Each scene shows the same named points in several views. A view is turned or mirrored, and shifted as a whole, has a little noise and may leave points out.
(in the rows, 128 means zero)

Scene 1
View 1
z_99: | 126 | 121 | 121 | 123 | 132 | 121 |  97 | 131 | 117 | 132 | 126 | 108 | 143 |  85 | 135 | 143 | 133 | 151 | 102 | 148 | 125 |
z_836: | 136 | 115 | 124 | 110 | 132 | 136 | 132 | 128 | 124 | 152 |  92 | 111 | 145 | 104 | 123 | 132 | 145 | 127 | 101 | 128 | 133 |
z_506: | 119 |  97 | 116 | 128 | 137 | 137 |  77 | 123 | 125 | 124 | 118 |  77 |  97 | 122 |  87 | 103 | 135 | 147 |  94 | 151 | 127 |
z_239: | 119 | 162 | 110 | 116 | 123 | 156 | 154 | 124 | 119 | 150 |  90 | 124 | 136 | 101 | 137 | 141 | 160 | 124 | 108 | 143 | 105 |
z_897: | 121 | 127 | 104 | 106 | 133 | 141 | 117 | 121 | 120 | 130 | 122 | 103 | 123 | 108 | 118 | 138 | 131 | 146 | 111 | 141 | 109 |
z_514: | 127 |  99 | 124 | 125 | 137 | 127 |  85 | 126 | 123 | 132 | 113 |  90 | 118 | 112 | 103 | 115 | 135 | 143 |  99 | 145 | 135 |
z_180: | 116 | 151 | 116 | 129 | 125 | 138 | 126 | 133 | 115 | 143 | 107 | 122 | 144 |  81 | 143 | 146 | 154 | 136 | 102 | 155 | 115 |
z_25: | 116 | 129 | 103 | 118 | 132 | 138 |  98 | 123 | 117 | 118 | 135 | 100 | 116 | 103 | 119 | 135 | 124 | 156 | 111 | 152 | 105 |
z_40: | 117 | 143 | 114 | 125 | 128 | 147 | 126 | 127 | 118 | 140 | 105 | 112 | 129 | 100 | 129 | 135 | 152 | 133 | 104 | 152 | 114 |
z_221: | 121 | 117 | 124 | 131 | 131 | 144 | 113 | 128 | 127 | 148 |  93 |  97 | 118 | 113 | 105 | 112 | 156 | 125 |  93 | 144 | 132 |
z_647: | 126 | 121 | 124 | 121 | 130 | 151 | 137 | 123 | 127 | 157 |  77 | 106 | 124 | 118 | 106 | 112 | 159 | 118 |  96 | 136 | 132 |
z_909: | 135 | 116 | 115 |  97 | 133 | 138 | 135 | 120 | 125 | 144 | 102 | 109 | 140 | 111 | 121 | 136 | 134 | 132 | 112 | 121 | 123 |
z_419: | 116 | 136 | 106 | 117 | 130 | 138 | 104 | 124 | 115 | 123 | 131 | 104 | 122 |  96 | 126 | 139 | 134 | 153 | 111 | 154 | 104 |
z_26: | 102 | 118 | 114 | 151 | 133 | 140 |  61 | 129 | 118 | 118 | 129 |  77 |  87 | 108 |  93 | 101 | 147 | 153 |  89 | 175 | 119 |
z_541: | 121 | 113 | 111 | 120 | 134 | 140 |  92 | 122 | 123 | 129 | 116 |  87 | 104 | 116 |  99 | 112 | 138 | 145 | 101 | 151 | 121 |
z_204: | 124 | 143 | 118 | 121 | 128 | 144 | 139 | 128 | 120 | 152 |  91 | 118 | 141 |  99 | 133 | 135 | 156 | 124 | 102 | 143 | 120 |
View 2
z_506: | 124 | 148 | 147 | 123 | 143 | 116 | 130 |  70 | 114 | 146 | 133 | 136 | 145 |  94 | 121 | 175 |  98 | 160 | 109 | 133 | 129 |
z_26: | 107 | 141 | 158 | 135 | 123 | 124 | 147 |  76 | 127 | 136 | 138 | 158 | 138 |  73 | 116 | 171 |  85 | 159 | 106 | 149 | 125 |
z_180: | 111 |  86 | 141 | 110 | 106 | 116 | 145 | 130 | 124 | 127 | 145 | 127 | 116 | 145 | 152 | 143 | 111 | 119 | 122 | 152 | 150 |
z_541: | 122 | 130 | 138 | 121 | 129 | 116 | 128 |  93 | 116 | 138 | 135 | 126 | 132 | 116 | 137 | 161 | 107 | 139 | 119 | 132 | 138 |
z_897: | 118 | 121 | 127 | 119 | 119 | 106 | 130 | 109 | 113 | 130 | 120 | 114 | 127 | 122 | 141 | 162 | 112 | 138 | 132 | 128 | 146 |
z_836: | 133 | 107 | 138 |  95 | 140 | 113 | 122 | 107 | 117 | 148 | 150 | 115 | 128 | 155 | 151 | 153 | 121 | 127 | 118 | 135 | 149 |
z_25: | 105 | 120 | 129 | 127 | 110 | 104 | 138 | 103 | 119 | 124 | 115 | 126 | 127 | 109 | 137 | 169 | 101 | 148 | 129 | 141 | 143 |
z_40: | 119 | 108 | 145 | 117 | 116 | 122 | 142 | 121 | 118 | 136 | 143 | 123 | 123 | 135 | 145 | 145 | 113 | 118 | 122 | 137 | 143 |
z_99: | 108 |  91 | 132 | 103 | 123 |  95 | 135 | 106 | 126 | 129 | 135 | 131 | 121 | 133 | 147 | 169 | 111 | 151 | 118 | 160 | 150 |
z_419: | 104 | 112 | 132 | 124 | 107 | 106 | 142 | 111 | 120 | 124 | 122 | 126 | 123 | 114 | 141 | 162 | 103 | 141 | 129 | 141 | 145 |
z_239: | 126 | 102 | 141 | 118 | 110 | 131 | 140 | 142 | 118 | 135 | 143 | 113 | 116 | 150 | 154 | 130 | 117 |  98 | 133 | 129 | 146 |
z_647: | 141 | 128 | 150 | 108 | 145 | 135 | 125 | 106 | 115 | 158 | 158 | 120 | 131 | 142 | 141 | 139 | 118 | 111 | 113 | 121 | 137 |
z_514: | 122 | 127 | 141 | 109 | 144 | 108 | 125 |  80 | 119 | 145 | 143 | 133 | 139 | 116 | 133 | 176 | 108 | 157 | 108 | 140 | 137 |
z_204: | 132 | 107 | 142 | 105 | 134 | 124 | 127 | 114 | 118 | 149 | 154 | 118 | 124 | 151 | 149 | 143 | 120 | 114 | 119 | 132 | 147 |
z_909: | 131 | 117 | 124 | 103 | 135 | 107 | 119 | 111 | 110 | 144 | 131 | 104 | 128 | 149 | 152 | 156 | 127 | 129 | 130 | 121 | 149 |
View 3
z_897: | 124 | 119 | 120 | 115 | 130 | 117 | 118 | 134 | 136 | 102 | 153 | 106 | 160 | 123 | 132 | 113 | 120 | 101 | 114 | 140 |  87 |
z_647: | 144 | 123 | 119 | 118 | 122 | 116 | 125 | 128 | 132 | 125 | 172 | 120 | 117 | 146 | 135 | 121 | 142 | 121 | 127 | 148 | 101 |
z_40: | 135 | 128 | 125 | 118 | 123 | 118 | 124 | 134 | 134 | 113 | 167 | 117 | 139 | 135 | 143 | 118 | 133 | 109 | 126 | 138 |  95 |
z_26: | 166 | 100 |  96 |  92 | 118 | 108 |  84 |  94 | 155 | 102 | 206 | 133 | 139 | 116 | 138 |  84 | 103 | 102 | 115 | 129 |  69 |
z_204: | 133 | 132 | 128 | 123 | 123 | 120 | 133 | 138 | 127 | 120 | 162 | 112 | 124 | 143 | 143 | 127 | 148 | 118 | 131 | 146 | 104 |
z_909: | 117 | 119 | 128 | 128 | 134 | 117 | 135 | 142 | 137 | 113 | 141 | 112 | 148 | 137 | 127 | 133 | 136 | 109 | 118 | 150 | 104 |
z_180: | 132 | 157 | 140 | 114 | 112 | 132 | 127 | 142 | 124 | 110 | 167 | 109 | 152 | 132 | 168 | 116 | 139 | 102 | 136 | 130 |  97 |
z_25: | 132 | 118 | 118 | 106 | 123 | 118 | 110 | 124 | 144 |  96 | 167 | 114 | 173 | 113 | 139 | 103 | 107 |  96 | 113 | 129 |  79 |
z_506: | 149 |  90 | 101 | 108 | 130 | 101 |  98 |  99 | 159 | 111 | 183 | 139 | 138 | 123 | 117 | 100 | 111 | 112 | 105 | 144 |  80 |
z_99: | 128 | 141 | 138 | 119 | 117 | 119 | 117 | 127 | 147 | 105 | 172 | 140 | 171 | 120 | 157 | 123 | 124 | 100 | 122 | 133 |  94 |
z_836: | 128 | 129 | 133 | 128 | 127 | 115 | 134 | 136 | 138 | 120 | 157 | 129 | 135 | 141 | 136 | 135 | 145 | 113 | 122 | 149 | 110 |
z_514: | 143 | 103 | 114 | 114 | 127 | 104 | 109 | 108 | 155 | 114 | 179 | 149 | 144 | 125 | 128 | 117 | 122 | 111 | 112 | 144 |  92 |
z_541: | 144 | 100 | 107 | 107 | 129 | 106 | 107 | 114 | 147 | 109 | 174 | 123 | 142 | 125 | 123 | 106 | 116 | 108 | 112 | 142 |  82 |
z_419: | 132 | 127 | 123 | 109 | 122 | 119 | 111 | 129 | 137 |  96 | 165 | 107 | 168 | 119 | 145 | 105 | 113 |  94 | 119 | 129 |  82 |
z_221: | 149 | 115 | 115 | 114 | 122 | 112 | 119 | 123 | 136 | 121 | 177 | 125 | 116 | 143 | 135 | 116 | 136 | 120 | 126 | 147 |  96 |
View 4
z_26: | 181 | 117 | 174 | 102 | 142 |  87 | 103 | 145 | 123 |  82 | 148 | 153 | 101 | 142 |  97 | 120 | 127 | 115 |  90 | 105 | 171 |
z_221: | 161 | 153 | 135 | 122 | 149 | 129 | 143 | 147 | 124 |  94 | 130 | 141 | 127 | 150 | 111 | 121 | 135 | 134 | 111 | 127 | 157 |
z_40: | 139 | 136 | 156 | 116 | 127 | 138 | 142 | 145 | 120 | 117 | 132 | 130 | 138 | 137 | 120 | 123 | 129 | 148 | 125 | 124 | 155 |
z_514: | 178 | 149 | 156 | 128 | 141 | 114 | 109 | 142 | 130 |  82 | 132 | 139 | 136 | 148 | 110 | 118 | 130 | 118 |  98 | 120 | 146 |
z_99: | 154 | 134 | 178 | 121 | 126 | 135 | 112 | 131 | 134 | 109 | 133 | 135 | 165 | 127 | 119 | 116 | 132 | 125 | 121 | 118 | 143 |
z_239: | 124 | 139 | 146 | 117 | 123 | 153 | 166 | 153 | 114 | 130 | 130 | 126 | 135 | 137 | 130 | 129 | 129 | 166 | 138 | 129 | 153 |
z_897: | 152 | 136 | 168 | 131 | 116 | 128 | 120 | 152 | 119 | 105 | 127 | 115 | 133 | 143 | 127 | 132 | 117 | 143 | 118 | 115 | 137 |
z_419: | 148 | 119 | 181 | 117 | 117 | 123 | 115 | 150 | 123 | 111 | 134 | 126 | 134 | 134 | 122 | 128 | 120 | 140 | 119 | 109 | 147 |
z_506: | 182 | 140 | 157 | 129 | 142 |  97 | 103 | 149 | 127 |  73 | 134 | 137 | 111 | 154 | 106 | 123 | 125 | 115 |  89 | 113 | 149 |
z_180: | 131 | 133 | 163 | 107 | 125 | 145 | 144 | 139 | 124 | 129 | 135 | 139 | 155 | 124 | 122 | 117 | 133 | 148 | 134 | 125 | 152 |
z_647: | 153 | 165 | 123 | 130 | 146 | 138 | 159 | 150 | 119 |  98 | 125 | 134 | 127 | 154 | 115 | 125 | 135 | 147 | 116 | 136 | 151 |

In a view up to two points have been moved. Name them for each view, in the order of its rows, or write -.
view 1 => z_204
view 2 => z_541
view 3 => z_647, z_40
view 4 => -
